Each row is a point on a tangle of strands that fork, close into loops and nearly touch. The rows are in no order.
(in the rows, 128 means zero)
Points whose rows are less than 46.9 apart are linked; no others are. Some points are linked to none.
(98): [103 172  90 101 162 148 144 102]
(618): [178 171  89 114 122 168 144  88]
(940): [131 119 136 108 151 189 152 175]
(403): [127 196  83 104 115 170 134 110]
(418): [128 176  99 116 162 153 143  84]
(286): [107 141 134 158 110  70  98  95]
(1154): [177 128  94 125 105 109 113 107]
(419): [106 122 163 148 101  82  95 161]
(401): [159 100 128 120 170 121 130 128]
(863): [155  81 139 140 140 186 139 167]
(267): [119 204  87 108 112 160 119 129]
(667): [100 199 113 128 149 136 110 134]
(805): [113 164 141 115  76  93 166 138]
(1122): [173 148 125 149 129 154 111  54]
(567): [182 170 130 164 134 119  98 113]
(80): [ 75  97 148 108 120  98 161 118]
(129): [ 82 146  87  85 152 141 115 137]
(287): [ 99 138 113 136  97  86 122  66]
(297): [189 144  89 127 103 135 119  90]
(881): [151 154 152 129 159 143 123 178]
(79): [185 118 125 103 117 161 136 184]
(350): [160 207 122 144 127 160 118 109]
(542): [ 81 104 151 133 128  76 121 119]
(642): [ 90  65 132 147  78 157 136 153]
(117): [170  92 121 111 107 126 117 163]
(468): [172 142 132 107 128 163 139 191]
(534): [ 89  80 169 151 122 105 104 148]
(896): [139  92 159 150 132 105  90 160]
(1078): [139 135 116 112 193 131 149 106]
(552): [141  74 167 167 154 151 107 160]
(455): [ 93 154 133 125 105  83 159  92]
(586): [136  75 131 124 134 105 113 134]
(574): [166 157 117 116 155 134 138 139]
(1035): [136 117 139 110 182 155 150 147]
(61): [ 84 158 132 114 184 137 123 150]
(309): [160 156 122 144 155 157 128  54]
(955): [126 108 160 151 114  90  87 164]
(525): [191 162  96 123 113 160 133  83]
(1103): [ 90 171 100 101 130 138  94 169]
(1074): [174 139 118 151 106 139  99  58]
(1119): [ 92 155 122 130  96  89 153  73]
(662): [142 103 144 136 149 194 144 175]
(503): [126 171 140 115  87  96 183 119]
(930): [154  86 137 125 157 119 118 138]
(123): [135 110 108 125 117  86 110 105]
(840): [117 193 116 124 158 140 125 132]
(621): [135  76 160 152 138 125  98 158]
(594): [ 99  45 134 128 114 136 130 132]
(1125): [129  47 142 140 158 147 124 131]
(750): [ 82  77 138 107 109 108 147 125]
(1071): [131  93 126 122 117  93 110 131]
(812): [140 169 108  90 134 156 144 174]
(874): [ 99 122 127 114  92  86 138 126]
(977): [140  85 146 124 181 162 143 146]
(276): [ 79 114 176 138  99 107 139 162]
(838): [120  60 136 152  92 156 118 158]
(588): [141 119 107 149 123 102 104  53]
(37): [142 179 119 117 158 139 136 138]
(1008): [149 144 111 151  82  99  92  93]
(294): [ 95 165  82  89 155 145 136 115]
(92): [160 118 103 134 163 112 124  69]
(103): [111 170 144 127  72  86 141 144]
(423): [175 156 129 164 120 100  89 120]
(1017): [115  37 132 132 133 143 127 128]
(1172): [115 157 133 132  69  80 117 144]
(19): [178 193 124 153 130 143 112 120]
(530): [ 95 160 102  90 127 149 108 180]
(372): [156 114  98 140 131 114 111  51]
(112): [146 145 116 145  82  87  93 117]
(623): [108 129 126  89 145 183 149 178]
(926): [156  64 134 135 126 172 131 160]
(211): [165 141 125 151 112  90  90 130]
(466): [ 91 188  98 118 133 135  93 147]
(20): [142  79 161 177 154 173 115 165]
(116): [116 150 119 113 199 132 145 110]
(173): [ 75  71 129 154  78 162 155 146]
(158): [154 107 113 133 174 100 121  84]
(1002): [152 181  82  99 129 165 153 106]
(513): [ 88 123 168 139  96  93 122 160]
(447): [136  85 118 129 163  88 115  94]
(335): [137  54 129 140 100 162 121 159]
(1038): [181 118 102 115 128 114 122 124]
(1118): [181  92 128 115 107 170 134 185]
(984): [165 144 118 160  95 118  89  77]
(429): [ 73  93 167 144  92 130 142 154]
(4): [110 114 105 126 112  79 119  83]
(686): [ 67 100 170 164  96 149 161 151]
(688): [140 174 110 132 161 157 137  67]
(1108): [ 88  86 153 135 125  88 111 132]
(231): [ 80  74 164 161 105 130 115 152]
(625): [154 164 123  97 128 163 145 189]
(207): [110 145 168 122 123  91 187 121]
(291): [123 192  96  96 125 149 130 158]
(611): [179 135 105 114 144 128 134 126]
(385): [100 158 131 117 196 132 133 129]
(285): [ 87  62 138 116 101 124 136 134]
(535): [100 112 186 141 110 138 192 150]
(238): [ 96 154 155 128 118  82 169 112]
(975): [105 139 118 148  91  97 109  55]
(1175): [125 139 122  93 172 152 153 148]
(929): [156 203 115 130 116 177 127  95]
(306): [ 87 111 183 130 122 123 184 136]
(60): [128 146 123 137  74  81 103 133]
(11): [168 140 142 142 160 111 109 144]
(1020): [ 76 105 170 115 123 113 178 128]
(1049): [ 90 128 140 143 119  66 115 107]
(508): [153 109 122 120 189 116 134 107]
(1152): [104 139 109  81 154 162 148 161]
(704): [136  63 150 140 179 163 136 138]

A piece is all that can be reached along the links. How many separate loops has the piece of each point below (a circle has one, a figure eight two, a Y none), and how many tips (points with one link)?
(207) | loops 0, tips 5
(1125) | loops 0, tips 2
(552) | loops 0, tips 3
(60) | loops 0, tips 3
(267) | loops 0, tips 2

A tip is a point with one link. Name the tips that can be reached along the links from each point below, in the order of the rows.
(231) | (286), (20), (686)
(508) | (61), (588), (447), (207), (975)
(112) | (129), (503), (929)
(838) | (173), (535)

Name the points in between on the shortest way along the links from the first point to the second, in order.
(1103) / (37) | (466) (667) (840)
(1122) / (60) | (1074) (984) (1008) (112)
(385) / (372) | (116) (1078) (508) (158) (92)
(534) / (276) | (231) (429)
